A landscape with many valleys, sampled at points; each row gives a point and its height.
From any point a ball rolls to the lowest of the 2 points nearest to it. It stops when none of these is lower. Distance is the straight distance between rows; heights are no part of it.
Bosas: [ 12 -12   5  -9  -9 -20  -9  11 -15  -7  21   7  -3  16  -3  11  14  26
  32  -1  22 -14  -3  34 -32   0 -24  34   7 -13  32 -22  10  -2 -10 -15
  17  67]  (h 294)
leg: [-17 -44  -8  22   8 -12  -3  -3  32 -38  39   8  27   5  29   6  14  28
  -6  -6  21  16  14  -8 -17  -3  -5  11 -15  16 -45   2  -3  22  -2  -9
 -24  -8]  (h 349)
Bara: [-23  -7   2 -11  12 -24  -1 -15  32 -19  32  13 -16 -12  29 -22  10   3
   7 -15 -28  -3 -13 -55  31   3   6  15  -4   4 -15   2  -2  13   9  -3
 -27  10]  (h 377)
bof: [-16  -9   7 -12  -9 -13  12  -6   8  -6  14  18  -7 -33 -13   8  26  55
  25  -7   0   5  -4   1 -32  12  -3  23  -5  13  -6  -6   8  -2  -5 -28
  15  32]  (h 761)
rokit: [  3  -2  -3  34  -7   6  28  -8 -18   1  52 -17  37   1  12  13  25  25
  20  -5  -4  -2  10 -12 -30   9   0 -22 -36  -3 -10  -5  -1  -3 -27 -11
  22  -4]  (h 629)
deri: [ -3   8 -14  20   2  38  18  -8  -6  14  11  -1  23 -16  18   8   8  -9
  -1   1  -4   8  -1  -7  16   5  26 -39 -41 -12 -16   9  -1   4  -8  14
  -1 -71]  (h 434)
Reli: [ 13   7  -5 -10 -17  -9 -16 -15  24  22 -16   9   5  12  47  -9 -45 -24
 -24  -9 -12  17   8  -6  24 -21   5   1  -2 -19 -14  13  -6 -17  19   9
 -14 -39]  (h 416)
Gel: [ 10  35  11 -16 -17  -3   0  -2 -30  32  -8  -9 -24  19  17 -15 -22 -18
  17  -8 -52 -21   3 -13  29  -9  -7 -20  14   3  50   5   8 -26   1   2
  13  23]  (h 369)
dobi: [ 38   0  11  -5 -14  -8  -8  27   1  20 -14  -9   9  43   6  17 -46   7
  -5   6   6 -10  23  57 -21  -5 -27  11  16 -20  20   8  -7 -21   5 -19
  17  24]  (h 397)
lisi: [  1   6   8 -36  -8   8  13  -2 -11   8 -24  17 -17 -20 -15  18  -3  34
  22  11   1 -12  -9  32  -7  18  -1  32  11   8  16  -6  15  -6   4  -7
  11  21]  (h 783)
lado: [ -9 -16  11  -8   2 -34  -5  -6  12  -8  24  11 -12 -25 -22 -14  34  38
  10 -15   0  10  -6 -20 -28  17  -8  19   5   3  -5 -12   1   3  -8 -32
   8  70]  (h 774)
tuz: [-19 -40 -15   2  -2  -5 -10  -9  40 -34  41  25  11   5  35  19   1  34
   9   0  12  -2  -4   5   3  -4  -8  25 -17   3 -45   1  11  18   8   7
 -37 -34]  (h 317)
vezu: [ -4 -17  -4  22  19  -7 -13  -8  20 -10  14 -16  15  20  29 -20 -20 -33
 -29  -9   6  19  10 -36  10 -14   1 -14  -2  -2 -32  14 -14   3   7  16
 -31 -31]  (h 475)
mim: [-17 -20  -7  29   5 -19  -8  -9  13 -34  59   0   9  25  43  -5  14  -8
  19 -17  -9  -3  14 -49  13 -16 -10   5 -11  13   1   7  -7  18  -4   2
 -28  12]  (h 489)
gito: [-22 -29  -4  -7  16  -7 -26  -4  39 -21  11  -5  -5  24  18 -18 -15 -25
 -31   5   9  13 -15 -24  13 -10  -4  12   9  -6 -42   7  -6   6  14  14
 -47 -25]  (h 518)
lezed: [-25 -27  -2 -20  32  10  -1   9  14 -26 -17  -1 -12  -8 -43  -1  17  -3
 -26  25  28  -3 -29   3  -7  22   1  12  13   4 -31  -8   1  15  11   4
 -24 -10]  (h 283)
Sevor: [-12   3  10 -20   3   2  -8   4   3  25   5 -11 -36  -8 -15 -24 -12 -17
  -5  -5 -25 -16 -44 -18   8  27 -15  -4   3 -17  23   0   2 -18  -6   2
  -5   7]  (h 683)
resi: [  9  33  -5  23  -2  21   3 -13   3  27 -39  -8   9 -39 -18 -18  13 -26
 -35  -7   3  36   9  -6  17   5  22 -42 -19  -7 -12   3 -11   4  -7   3
  26 -45]  (h 622)
mor: [ -9  -7   2  18  -1   1   8   0 -15 -39  36  20  10  12  23  28  37  27
  49  -4  -9 -21  20 -11   4 -27  -9  12 -11  32  32  -6  13  29  -9   1
  -6  37]  (h 381)
Kota: [  1  -3  17 -12  17 -16 -21  21  -2 -12 -24 -11 -25  25 -20 -13 -12 -22
 -16   8   5  -2   2   3  -8 -10  -6  15  43  15   9   1 -14  -1  15   1
  -8  42]  (h 630)
pib: [  4 -12 -29   6   3  35 -13   7   1   4 -26  14  18  -1   1  38  -8  -9
 -10  23  27  -2  -1  40  21  -3  19 -14 -10 -19 -25   0   8  19  11  23
 -17 -83]  (h 454)
pono: [ 30  21  12  16 -12 -10  15   3 -15  22 -13 -33   9  -4 -28 -20  -6   4
  -6 -14   6  15  25   3 -35   1  -2 -22   6 -10  13 -13 -26 -26 -18 -21
  44  38]  (h 396)
lubur: [ 15   9  13  15  -5 -14  15   6 -27   5  15 -29  19  -3 -34  -7  22  21
  20  -9  17  -1  13  -3 -49  13  -5 -13  -3 -16  10 -26 -10 -21 -35 -29
  51  50]  (h 423)
vusu: [ 10  11   3   1   6  -7   0   6  -9 -34 -40   1  -4  24  -3  23   6  -1
  16  11  17  -9  47  15   9 -31  13  15  29  48  30   0   0  14  20   5
   8  38]  (h 459)
faz: [ -4 -13   7  -3  -2 -38 -22   4  -1  -6  25  -2 -24  -3  -5 -27  27   9
  16 -21 -15   7  -8 -31 -15   2 -18  22  19   6  26  -8  -2   1  -8 -17
   6  79]  (h 786)
nidi: [ -2  19   1   3 -11   5  13  -9 -20   5   3   3  -2  -6  12   6  17  -2
  29  -2 -31 -10  16 -28  25 -17  17 -14 -13  20  19  13  10   1   5  11
   4  -3]  (h 293)
basep: [-16 -20  -2   6   2  -9  20 -14  22 -24  18  26   7 -42  -1   6  38  59
  11  -9  -5  11   8 -19  -8  13   9  14 -13  20 -31  -3   1  19   0 -24
   0  13]  (h 742)
bubi: [ 20  35  15   4 -10 -13  11 -11  -9  29 -36 -16  -5 -19  -9 -22 -14  -7
 -19 -16 -16  16  13 -10  -9  -7   4 -13   8   4  11   5 -15 -19   1 -14
  30  20]  (h 375)
rudan: [ 17   1  10  -2 -10 -32 -15  -4  26  25 -12  -8  -5  17  31 -33 -49 -26
 -31 -17 -10  21   1  -7   1 -24 -15  12  15  -7   2  12 -16 -27  16  -8
  -8  17]  (h 383)
tuke: [-26   2   2 -25  11  -3   1  -9  20 -24  -5  21 -19 -25   2  -6  23  -2
   9   0 -23  -6 -14 -35  39   3  17  13   1  17  -8   5   7  12  14   9
 -23  -4]  (h 310)
nukin: [  6   6  18   6  16 -35 -25  10  -6   6 -10 -32 -26  15 -21 -38 -15 -35
 -17  -7  -1   6   3 -14 -15  -2 -19  -8  40   0  14  -6 -22 -18   0  -5
   2  56]  (h 644)
vofe: [ 19  10 -14 -15 -23  20  -5   6  -6  10 -43  27  12   8  19  42 -20  -2
  11   8  -5  -6  17  38  38 -23  21  -1   1   7  11  10  11   6  19  17
   1 -35]  (h 367)
figof: [-20  -4 -17 -36 -10  -9  -1 -17  24 -31 -16  47 -10 -23  17  29   7  41
  24  -2  -9   0   6  12  29 -21   6  41   4  40  -2  -5  20  17  14   2
 -25   5]  (h 678)
kose: [-23 -22   0  10  13 -34 -17  -5  27 -29  59  -1  -7   7  25 -24  15 -10
   7 -18 -17   0  -3 -63  12  -4 -10  10   4   5 -10  -4  -6  13  -1  -4
 -30  33]  (h 440)
pebeg: [  3 -18   1  20 -11 -27 -13   1   1   9  63 -14  13   2  10 -23   6  11
  -1 -25  -6   9 -15 -19 -39  20 -20  -4 -19 -28  -5  -8 -11 -17 -32 -17
  14  37]  (h 660)
bidus: [-25  -8   1 -23  13  -7   2   0  -3   8  27   8 -22 -25 -33 -13  27  17
  18  -1  -9 -12 -50  -8 -18  38 -17  16  -5 -17   5 -13  15  -1 -14 -14
   0  35]  (h 737)
Fup: [ 20  13  13 -17 -22  -2  -7  -5  17  51 -25   4 -14 -20  -2 -19 -36  14
 -26  -7 -16  16 -22  13 -13  15  -9   3  -5 -26   8   4  -7 -32   6 -11
  16  -5]  (h 322)
gug: [ -2   8 -13   8   1  45  16  -2 -20  15   7  -5   4   0  -9  20   4 -15
  -1  14  -5 -17 -17   8  20  10  11 -39 -32 -20   4  -4  12   7 -11  21
   2 -72]  (h 366)
fogeg: [  4   5 -26  33  15  30   5  -6 -11 -14  -5  -7  35  10  26  15  11 -26
   8   5   7  -1  25 -23  26 -24  30 -33 -14  17  -2  25   8  22   6  33
 -15 -52]  (h 522)
Rutim: [ 13  25 -13  -6 -27  11  19  -7 -16  15 -22  10  12  -9  26  29  -6   3
  16  -3 -19  -9  24   7  33 -23  23 -16 -13  18  16  11  11  -5   5  10
  13 -21]  (h 333)
gep: [ -2  -3  21 -21  12   7  -2  13 -16  26  -3 -20 -24   4 -51 -18  -9 -12
 -11  11  19 -16 -38  19 -31  43 -24   5   9 -36  22 -14  -3 -22 -11 -19
  14  29]  (h 524)
pesur: [-11   6   2 -22  -8  18  28  -4 -24   6  -5  18  -6 -36 -40  22  21  40
  23  10  14 -15 -18  28 -14  30   7  11  -4  -1  -4 -13  10   8 -10  -6
  21   1]  (h 771)
lilez: [-22  -8   2 -27  30  14  -5   9   3 -23 -43  10 -15  -8 -38   9  18 -13
 -11  24  31  -3  -6   8  11   8  21  12  28  26 -11  -4   6  23  19   8
 -26  -9]  (h 207)
fuf: [ -9 -28 -21   7 -16   3   0  -3  10 -17  35  23  18  11  39  32 -11  35
  14   4  11  -3   8  25 -12 -10  -9  16 -24  -2 -32   1  13   9  -2   8
 -15 -36]  (h 113)
rasip: [ 10 -11  -6  31  -8   3   3   7  -3   8  51 -17  30  29  34   3 -17  -6
  -8  -8   5   5   2   3 -33   1 -19 -18 -25 -23 -19  11  -9 -10 -24   1
   0 -18]  (h 525)
fip: [ -6   9  -1 -17 -24  25  23   2 -33  19   5  25  -5  -9  -1  32 -13  34
  34   8  -3 -34 -15  51   0  12 -10   9 -16 -16  22  -7  32   8  -7  12
  15 -18]  (h 597)
pulen: [ 14  -1 -21  -9 -13  33 -15   8  -4  14 -51  29  14  10   0  41 -32  -6
  -2  21  16  -6   5  62  40 -12  13  -9   9 -12   2   3  10  17  26  13
  -7 -63]  (h 405)
delid: [  8   7   7   9  -3 -25 -11 -10  14   6   3 -11  -5  27  48 -23 -37 -35
 -13 -16 -25  13  10 -25  20 -36  -5   4  17   9   5  20 -11  -8  12   8
 -19  11]  (h 409)
tor: [ -4   1 -21   2  14  40 -21   8   5  -5 -55  11  12  -8 -23  17   5 -23
 -20  26  30  12   1  23  31  -3  28 -17   3   6 -10   2   0  26  20  15
  -9 -60]  (h 490)
zifum: [ -6   1   9  -8   1  -4 -13  -5  37  29  -5  -8 -19  -7   4 -44 -36 -20
 -48  -8 -10  18 -39 -13   2  18 -14  -2  -9 -36 -14  -3 -14 -22   0  -1
 -10 -27]  (h 485)
beme: [ 19  25   6  12   5  -1  -7   5  -3  25 -25 -26 -15  19   9 -34 -38 -54
 -37  -9 -20   9  -1 -19  33 -17  -5 -33  17  -7  14   9 -15 -14   7  16
 -11 -21]  (h 648)
fose: [ -5  -5 -25   5  -2  15  -3  -6   6  -8   5   7  20  -1  33  20   4 -14
   3   7   1   0   9 -13  25 -12  21 -14 -25   4 -21  16   6  11   3  26
 -23 -66]  (h 486)
kap: [ 17  19  -7  35   2   8  17   2 -13  -8  -4 -29  33   9  -5  -2   2  -7
  -3   2   9  11  39  -6 -16 -12  15 -29  -8  11  -5   8 -16  -4 -11   4
  20  -5]  (h 579)
Sama: [-14  -2   9 -24  13   5  19   5  -9   1  -3  -2 -14 -27 -53  -2  29  19
  16   6  10  -9 -25  -2 -25  43   1   6   1  -5   4 -13   2   0 -12 -18
  17  21]  (h 757)
fepoz: [-29 -16  -4 -34   7   0 -10  12   5 -27   9  23 -19  12   8  19   0   7
  20  17  -2 -25 -25  13  21   4 -15  34  13  13  11  -1  28  16  10  18
 -34   1]  (h 621)
Tife: [-18 -37   5 -11  25   6  -7  22   3 -23  21  -9  -7   9 -36   5  11   0
  -8  25  36 -13 -31  20 -34  24 -18   6   2  -8 -20  -6   6   8  -9   2
 -15   1]  (h 389)
Gasi: [ 11   4  17 -28  17  -2  -9  15  -1  -3 -51  -5 -21  14 -37   3 -19 -14
 -10  20  28  -8   6  28   2   1  -7  23  42  11  12  -4  -7  -2  20  -6
  -5  30]  (h 618)
geg: [  0 -17   3  -7  14 -10 -31  29 -20 -13  17  -8 -24  55   5   4  -2 -27
  12  12  -1 -28 -10  10   2 -10 -28  18  30  -2  32  -5  10   2   1   4
 -17  41]  (h 465)
rup: [-20 -15   3 -18   4 -10  -2   2  13   7  29   1 -18 -11  -4 -13   2  11
  -7  -2 -13 -10 -44 -12  -9  30 -14  10 -11 -24  -4  -1   2  -9  -9  -5
 -12  -1]  (h 709)
sib: [  4  22  -4  15  22  14   2   0 -11 -21 -46  -6   7 -15 -27   3  35 -16
   0  18  15  -2  22 -16  24 -12  37 -13  18  39   1   7  -4  19  15  13
   3  -9]  (h 492)
Ral: [-14 -11 -14 -24   7  16 -10  11  -9 -17   3  14 -16  30   8  23 -12 -18
   8  21  -2 -32 -17   6  26  -2 -10  10  11   5   8   6  21  10   7  27
 -35 -27]  (h 577)
volu: [ 11  16   0   9  14   4   3   7 -20 -23 -43  -6  -6  20 -11   9   9 -27
   9  13   0 -13  31  -9  26 -29  21  -8  33  39  21   8   0  15  19  16
  -1  21]  (h 474)
mep: [ -4  11  12  -3  11 -10 -17   6   6  25   3 -24 -36   6   4 -50 -30 -44
 -24 -13 -33  -3 -29 -29  21   2 -15 -17  13 -14  18   1 -12 -23   7  13
 -16  -1]  (h 663)
Papu: [ 22 -13  10 -11 -16 -13 -16  11 -10   0   8   3   2  29   1  20 -25  18
  13   7  26 -13   3  54 -32   3 -29  32  13 -22  26  -8   4 -15  -1 -15
  19  43]  (h 351)
laro: [ 30   0  -1  13 -22 -10   3   3  14   1 -14   2  28  25  27  13 -27   5
 -25 -10   8  27  36  29 -21 -27   1   3   2   4 -16  12  -8 -12   6 -11
  12  -1]  (h 526)
Givir: [-18 -14   8 -24   4 -30 -15  -2  29  -7  -1  11 -20  -7  -1 -20   1  16
 -10 -10  -9   8 -17 -17  -3  -2  -9  28  16   9  -7   3   1  -2  14  -7
 -15  29]  (h 543)
Zes: [ -6 -24  -4   6  -5  -6  -5  -1  19  11  48  -9   5  19  28  -3 -25  10
 -17  -4  -6  -3 -25  11 -17  14 -18  -2 -28 -36 -21   5  -7 -12  -9  -3
 -16 -35]  (h 584)
geze: [-19   1 -12  -2  10   0  13 -16   8 -33  -7  27   5 -38   5   7  35  19
  23  -3  -5   6  17 -36  29  -5  33   9  -1  36 -10   8   6  27  16   1
 -15   1]  (h 246)
zuda: [-18  11   6 -35  -9 -12   3  -7  -5  -9  -9  23 -36 -13  -1   7  14  16
  41  -9 -30 -20  -2  -6  14  -9  -7  30  18  28  45  -3  17   9   9  -8
   8  55]  (h 803)
zurod: [  8  -7   0   7  26  31   4  15  -5 -14 -36 -18   4  -1 -54   3  10 -15
 -29  30  48   0   3  19 -15  19  11 -16   6  -4 -14  -7  -6  12  -3  11
   3 -34]  (h 596)
mide: [  4 -17 -17  26  -8  17   3   0  -3   2  36 -10  32  33  37  16 -22 -17
  -7   8   0  -4   1  10  -9  -5 -10 -28 -29 -19 -27  15   3   2  -8  18
 -16 -59]  (h 451)
davim: [-10   5 -10  22  32  37   4   6 -16 -20 -10 -28   8   9 -25  -3  21 -34
  -2  23   6 -16   1 -29  16   2  14 -31   1  12  -1   6   2  18  -3  27
 -16 -32]  (h 348)
kapov: [-18 -33  -8  21  20 -10 -12  14 -18 -31  74  -1   9  11 -18  -1  50  11
  32   7   6 -15 -21 -20 -19  19 -21   6 -13 -12  -2 -21   6  16 -30  -7
 -10  33]  (h 572)
bika: [  5   1   8   2   9  24   9  21 -16   8 -22 -25   1  12 -49   1  -5 -19
 -24  23  29 -11  -8  28 -17  20 -11 -15   4 -24   8 -11  -7  -3 -10  -6
  15 -16]  (h 578)
bikov: [  1   5   6 -26 -21  27  11   4 -16  36   2  21 -18   0  -2  16 -27   9
   4  16 -11 -24 -43  44  10  29 -13  10 -11 -31  17   1  24  -8   4   6
   2 -31]  (h 642)
Vurez: [ -4 -15   2  -5  10   0 -17  17  -9 -11  18  -7   0  42   7  19 -10 -16
   1  18   6 -26  -6   7  -2  -9 -21   5   6  -5   5   8   7   1  -4  12
 -20   3]  (h 523)
bife: [-10  -9 -10  10  -3   2  15 -12   2 -42  14  23  15 -12  20  26  34  34
  30   1  -4  -9  36 -18  12 -16  13   8 -10  44   2   6   8  25   1  -2
  -9   7]  (h 309)
Sobob: [ 23   7   8   3  -8  -3  -4  13 -37  19  21 -25   0   9 -26   1   5  11
  30  -3   8 -14  -8  20 -37  18 -16   1   1 -34  37 -25   2 -26 -31 -17
  42  59]  (h 456)
Rozes: [-18  -3  -9   9   3  10  13  -5  -7 -14  53   1   7   3  15  -1  22   0
  26  -1 -26 -21 -16 -40  17  12  -3 -10 -23   0   2   6   4   8 -12   7
 -14 -17]  (h 552)
Teke: [-10  -1   2 -33 -15 -11  -3   1   1  -5  -5  28 -19  -5  10  18  -4  32
  26  -5  -7  -8  -5  28  -2  -5 -12  38   4  18  24  -1  18  -1   7  -8
  -4  35]  (h 793)
nimi: [-16 -26  -5  10  18   0   3  -3  19 -45   7  12  15  -7  -4   6  24  21
  -4   8  26   2  15  -5  -4  -1  11  10   1  27 -35   5   4  25   6   0
 -16  -1]  (h 235)
kure: [ 11  15 -13   0 -29 -10   6 -29  25  23 -17  26  22 -31  40   1 -13  10
 -20 -23 -11  45  27   4   9  -5  34  -3 -24  -1 -34  10  -7  -7  10  -2
  14 -31]  (h 460)
febir: [-11   3  -7   8   1  34  22  -3 -24   3  38  -8  11  -1  -3  12  17   7
  30  18 -15 -34 -26 -18  13  18   3 -23 -32  -7   8   0  17   4 -22  15
  -1 -44]  (h 470)
nom: [  5   3  -1  18  -5 -22 -12   4  -6  20  27 -32   8   6   5 -37 -13 -11
 -14 -27  -9  15  -8 -21 -31   5 -22 -15  -6 -12   2  -3 -22 -26 -26 -10
  15  32]  (h 670)
giz: [-31 -23  -8 -36  13  -6  -8  -1  26 -46   5  33 -25 -10   1  26  11  32
  21   5   2  -9 -15   9   8   2  -8  46  15  24  -1  -7  26  26   7   2
 -34  21]  (h 655)
Rem: [ 30  19   6  -1 -13  -4   2  22 -18   8 -29 -11   6  42  -7  23 -26  -4
  14   6   7 -12  33  37  -6 -16  -9  -1  18  -4  31   0  -5 -12   3 -13
  26  33]  (h 424)
lave: [-22 -36  -4   6  25 -15 -10  12   8 -34  51  -2   1   7 -10   5  29  16
   1  10  19  -8 -29  -2 -22  20 -20  10  -3  -7 -24 -10   5  14 -14  -6
 -24  13]  (h 484)
kazu: [ -2  20   0  14   5   6  20 -12 -10   0  -8 -13   2 -26  -4 -17  22 -11
  -3  -8 -17   9   9 -44  12  -7  23 -24  -7  24  -5  10  -9   2   0   0
   7  -3]  (h 243)
gomin: [  8  13  15  -8  20 -14 -15  -7  11  -3 -63  -1 -17 -16 -26 -18  -7 -26
 -23   8  10  18   7 -10  21 -29  22   7  38  30  -9   3  -8   9  29   5
  -4  13]  (h 194)
teras: [ 19  12   5 -14 -30   7  19   6 -33  16  16  27   7  13   4  38 -24  46
  41   7   2 -34  -2  78 -11   1 -25  28  -7 -20  31  -2  30  -1  -3  -3
  24  15]  (h 550)
Tar: [ -2   5 -11 -18 -29  -4   4 -15  16  -6 -16  34  -4 -21  38  23  -6  31
  15  -9 -10  12  21  11  24 -24  13  20  -9  24  -4   5   9  -1  16   1
  -3  -9]  (h 691)
nafef: [  1  15  -9  15  15  42   8  11 -23   3  -9 -21   5  18 -22   8   6 -32
 -14  23   3 -18 -12   0  11   4   4 -38  -7  -9  18  -3   7   7 -10  26
  -2 -43]  (h 288)
guv: [ 17  16   6  34   8 -30  -9  -1 -15  14  10 -46   3   7  -6 -53 -18 -39
 -21 -28 -10  19  12 -24 -22  -9 -19 -28  27  -1   8  -4 -30 -23 -14  -3
  13  47]  (h 656)
Nele: [ -8  -6   4 -13  14 -15 -27  18 -30 -14  19  -1 -33  37  -5   1  20 -22
  40   1   0 -23 -16   8  -3  -3 -28  23  36  -4  56 -23  15  -1  -7   4
   1  69]  (h 408)
Tirov: [-14 -22  -3  -2  24   7  -6   6  -2 -46 -21  -1   2   4 -17  17  26   3
  -1  21  35  -9  15   4   0  -4  10  14  23  32 -11  -2   0  23  14  12
 -27  12]  (h 120)
gak: [ 11  34   5  24   8  12   9   0 -15  21 -11 -34   4   5 -11 -28 -15 -46
 -29 -10 -15   3   4 -22  10  -7  -4 -44  -3 -13  16   7 -11 -10 -12  13
   8 -21]  (h 637)
Zusug: [ -5  -1  -6 -13  -9  13   0  -2   9  15 -14  14  -3 -14   3   7  -5   7
  -7   6  -3   5 -11  14   7  10   9  -1 -10  -3 -13   0   0  -8   5   5
   0 -33]  (h 664)
keli: [ 11  -7  13 -16  -5 -10 -15  13 -20  28  19 -13 -15   1 -31 -15   0   1
  13   2   5 -13 -32  14 -33  31 -24   7  14 -36  38 -16   5 -21 -18 -14
  21  56]  (h 491)
ziv: [  6 -13 -12  28 -20   0  23  -2  -1   4  36   6  34  -1  12  25   5  33
  10   4   7   4  20  29 -37   9   2  -8 -30  -4 -36  -6   3  -1 -15  -8
  22 -25]  (h 667)
Zita: [  4  11   8   3 -16   2  27   3 -51  -2  22  -6   8  17 -14  30  29  24
  60  -5   4 -29  14  19 -22 -13  -8  10  -6  -7  51 -26  18   6 -25 -10
  43  51]  (h 479)
nomo: [-12 -14  13 -13   9 -31 -22  -1  31   4   4 -11 -16  -6  -4 -38 -18 -14
 -34  -7  -4  22 -28 -18 -12   9 -16   9  12 -14 -19   4 -19 -14   1  -8
 -13  14]  (h 515)
suzik: [ 36   0 -12  12 -30   4   3   2  14  23 -16  12  33  20  37  27 -41   8
 -18  -4  -1  29  33  49 -10 -23   3  -4  -6 -20 -28   8  -6  -8  13 -12
  13 -34]  (h 501)
lur: [  3 -23  -7  15 -15 -13  17 -14  25   5  14  20  26 -16  24  10   9  47
 -11 -10   6  26  24  22 -31   3   7   8 -20   4 -55  -5  -6  -1   1 -17
  11 -26]  (h 698)
difi: [ 17  45  -2  15   6  30   5  -9  -6  31 -47 -17  -3 -13 -17 -19 -10 -48
 -35  -6  -6  14   7 -14  37  -1  10 -45 -14  -8  13   3 -10   3  -1  10
  13 -50]  (h 628)
rab: [ -2  24  13   1   7  -4   7  -8  -5  14 -25 -11 -26 -30 -15 -39   7 -34
 -18 -11 -29   7  -9 -44  23  -2   6 -22   8  11   7   2 -12  -9   6   8
  -2   0]  (h 267)
vivu: [  8  41  10 -22 -17   5   6  -9 -10  31 -32  10 -25 -11  11  -4 -15  -9
  10  -6 -40  -7   2 -13  45 -13   9  -9   2  10  37  12   9 -20  15   6
  10  -2]  (h 338)
fatem: [  2   7  -6  45   0  10  25  -5 -17 -11  34 -27  41   4  23  -3  20  -7
   9  -8  -9   7  26 -37  -5  -9   9 -29 -21   9  -2  10  -9   5 -20   4
  11  -7]  (h 598)
mogi: [  2   6  18 -16  -5   0  -7   0  15  34 -24  -3 -17 -29 -34 -33 -14   5
 -43  -9   7  20 -26   8 -27  23 -12   5   0 -17 -10  -4 -14 -20  -2 -24
  16  -2]  (h 355)
dul: [ -1   7  11  -8   0  -8   7 -10  19  19 -15   2 -16 -48 -27 -29   7  14
 -23  -7 -10  20 -19 -22 -10  22  14  -1  -7  -4 -24  -2 -13  -6  -1 -15
   9  -4]  (h 382)
Bedi: [  7  -7   7 -17   8 -15  -7  14 -37 -13  17  -4 -16  25 -28  12  28  -6
  49  -2  20 -24   4  18 -20   2 -19  28  24  -9  52 -31  13   1 -18  -8
  25  76]  (h 356)
rolo: [  4   4   3  19  16  32   1  -3   9   5 -42 -13  10 -21 -38 -17   8 -27
 -41  10  31  21   3   6  -1   4  16 -23  -9  -4 -18   1 -12   3   4   5
   7 -43]  (h 611)
nofu: [ -6  12  12 -18  15   2 -13  -8   8   6 -48   4 -31 -26 -27 -20   3 -25
 -28   4  -9  15 -16 -22  33  -7  18   5  18  15  -6   2  -4   0  22   6
 -12  -8]  (h 226)
vori: [ 29  14  -9  45   9   6  16  -5   8  -7 -26 -18  48   6   8   1  -3 -14
 -25 -16  22  39  56  10 -23 -19  30 -31   2   6 -29  16 -20   5   1   3
  21 -13]  (h 562)
momil: [ -2 -20   4  23   6 -14 -10   8 -22 -12  50 -16  10  14 -11  -6  32   7
  16  -5   5  -5  -7 -16 -30   9 -17   0  -1 -10   6 -14  -2  -1 -32 -12
  11  48]  (h 625)
kuz: [-10 -19 -20  18 -11  11   8  -4  -1 -15  57   4  24  23  52  27  -8  12
  18   5   4 -16   5   3   5 -10  -8  -1 -34 -10 -19  13  10  12 -12  22
 -25 -49]  (h 326)
Gur: [-11  14  -9   6  16  21 -17   1   3 -10 -64   9   5 -23 -23  11  23 -25
  -7  11  24  12   8  -6  42  -7  50 -13  10  24  -6   4   3  28  26  19
 -13 -41]  (h 503)
kezun: [ 24   5  13  -7 -19 -26 -13  -2  20  31 -24  -7   0  -3  14 -26 -44   4
 -31 -14  -2  27   0  17 -25  -1 -15  14  14 -14 -10  10 -17 -32  12 -23
  15  12]  (h 354)
mive: [ 12  12   9  -2 -37  -3  20  -2 -35  18  22   5  12  10   4  39   3  42
  47  -7   1 -23   2  42 -28  -4 -14  15 -16 -14  35 -13  21 -12 -18 -10
  44  30]  (h 511)
Raz: [ -5  11  15 -12  -1 -27 -13   1  -8   3  -6   1 -41  -7 -10 -20  11  -1
  23 -17 -30  -5  -1 -24   3  -7  -6  22  34  22  37  -1   1  -8  11 -21
   6  69]  (h 795)
sarag: [ -4 -16  -8   4 -12  15   5  -3   8  12  15   7   2  -3   4  10 -14  18
  -6   9   2  -3 -26  29 -14  22  -6  -5 -29 -22 -28  -1   5  -8  -2   3
   1 -48]  (h 636)
fubo: [  8  10   3   1 -18 -18   4 -23  29  14  -4   8   3 -18  43 -24 -15 -15
 -18 -25 -13  30  14 -29  19 -18  22   3 -10   4 -23  12 -16 -10  13   5
  -9 -20]  (h 441)
gela: [ -8 -17 -11   5 -10   2  14 -11  15  -5  14  28  10 -31  17  10  25  46
   8  -1   1  13  10   5  -3  10  16   6 -22  13 -43   2   3  13   0 -11
  -1 -29]  (h 720)
telon: [ 29  23 -10   1 -38   4   2  -7   9  38 -30  21  19 -15  32  14 -30   7
 -15 -17 -14  33  20  26   7 -11  20 -11 -14  -8 -15   5  -6 -15   9  -4
  23 -39]  (h 476)
Zifa: [ -9   3   0  11  -3   9  22   3 -36 -17  29  -2   9   8  -6  29  36  20
  51   3  -6 -32  14   1  -7  -9  -3   1  -6  11  36  -9  15  13 -18   2
  17  32]  (h 442)
leven: [ 18  14   1   8  -1   6  15  20 -26 -20 -23 -10  10  40  -8  38   1   0
  28  20  17 -21  54  27  -1 -26   7   7  25  18  40  -8   2   6   7  -1
  17  37]  (h 443)
zukup: [  3  -3  -7 -16  -8   2 -13 -13  34  23   7   0  -9   2  31 -19 -39 -23
 -29  -1 -10  10 -24  -7  15   4  -5  -6 -22 -35 -16  11  -8 -13   6  12
 -21 -62]  (h 450)
ruda: [  3   2  -6  28   5  -7   3 -12   7 -11  12 -11  20  28  47  -5 -17 -39
  -9 -13 -15  11  29 -36  16 -31   9  -9   2  11 -11  20  -9   9   9  24
 -22 -10]  (h 439)
Gari: [-21 -18   8 -38  -4 -21 -14  -5  34   1   7  25 -22 -23   2  -6  -2  48
   3  -8  -3   4 -31  13 -23  23 -20  45   9  -7 -13  -8  13  -8  14 -19
 -12  36]  (h 575)
sazal: [ 20   5  17   0  12  10  -9  19  -3  22 -20 -29  -9  19 -35 -21 -30 -29
 -38   9  13  -2  -7  18 -11  15 -20 -23  12 -25  11  -3 -21 -13 -11  -8
  12  -6]  (h 595)
fop: [ 17  18  16  -9   9   0  -7  10   0  11 -54 -17 -14   1 -42 -18 -25 -24
 -34   9  16   7   5  17   2  -2  -5  -9  34  -5  13   2 -19  -9   5  -9
  10   6]  (h 607)
Tek: [ -5  -4   9  -9  -2  20   6  10 -13  19   2 -12 -11  -3 -41  -6  -5   8
 -16  19  18  -7 -31  26 -34  41 -15  -6  -8 -28  -2  -8  -3 -12 -23 -11
  17 -12]  (h 554)
vapus: [ 20   6 -12  34   0  -2  11 -14  15   2  -5  -7  42  15  39   2 -20 -11
 -27 -22  11  39  45   1 -12 -27  13 -15  -5   5 -31  19 -12   0   2   3
  -1 -17]  (h 545)
Zasa: [-13   1  -8   0  16   4   1 -15  19 -20 -16  22  16 -51 -13  -2  42  21
  -4  -6   8  28   4 -19  22   5  44  -1  -6  22 -42  -2  -2  24  14  -4
  -7 -25]  (h 302)
fisis: [-14   4  -7   8  -4  -5   4 -12   5 -20  50   1  -7  12  48  -4   3 -16
  26  -4 -34 -22   3 -55  31  -7   3  -5 -18   8  14   6   1   3  -1  13
 -18  -8]  (h 535)
Dek: [-14   1   5   5  23   0   9 -14  24  -5 -13   3   4 -53 -27 -35  32  -5
 -26  -5   6  25  -9 -40   7  18  27 -15 -12  10 -39  -1  -9  12   0  -5
  -7 -21]  (h 345)
Zib: [ 17  34  13 -18 -17  -7   2 -12   1  32 -57  11  -8 -26   3 -12 -15  -6
 -13 -15 -22  20   9  -6  26 -10  21  -5   3   6  13   4  -3 -16  22  -4
  21   4]  (h 359)

Where does a ball stop that starts at each point below?
sib => Bosas
Tek => vivu
pebeg => Tirov
Gur => kazu
Raz => Reli
fatem => Reli
figof => Bosas
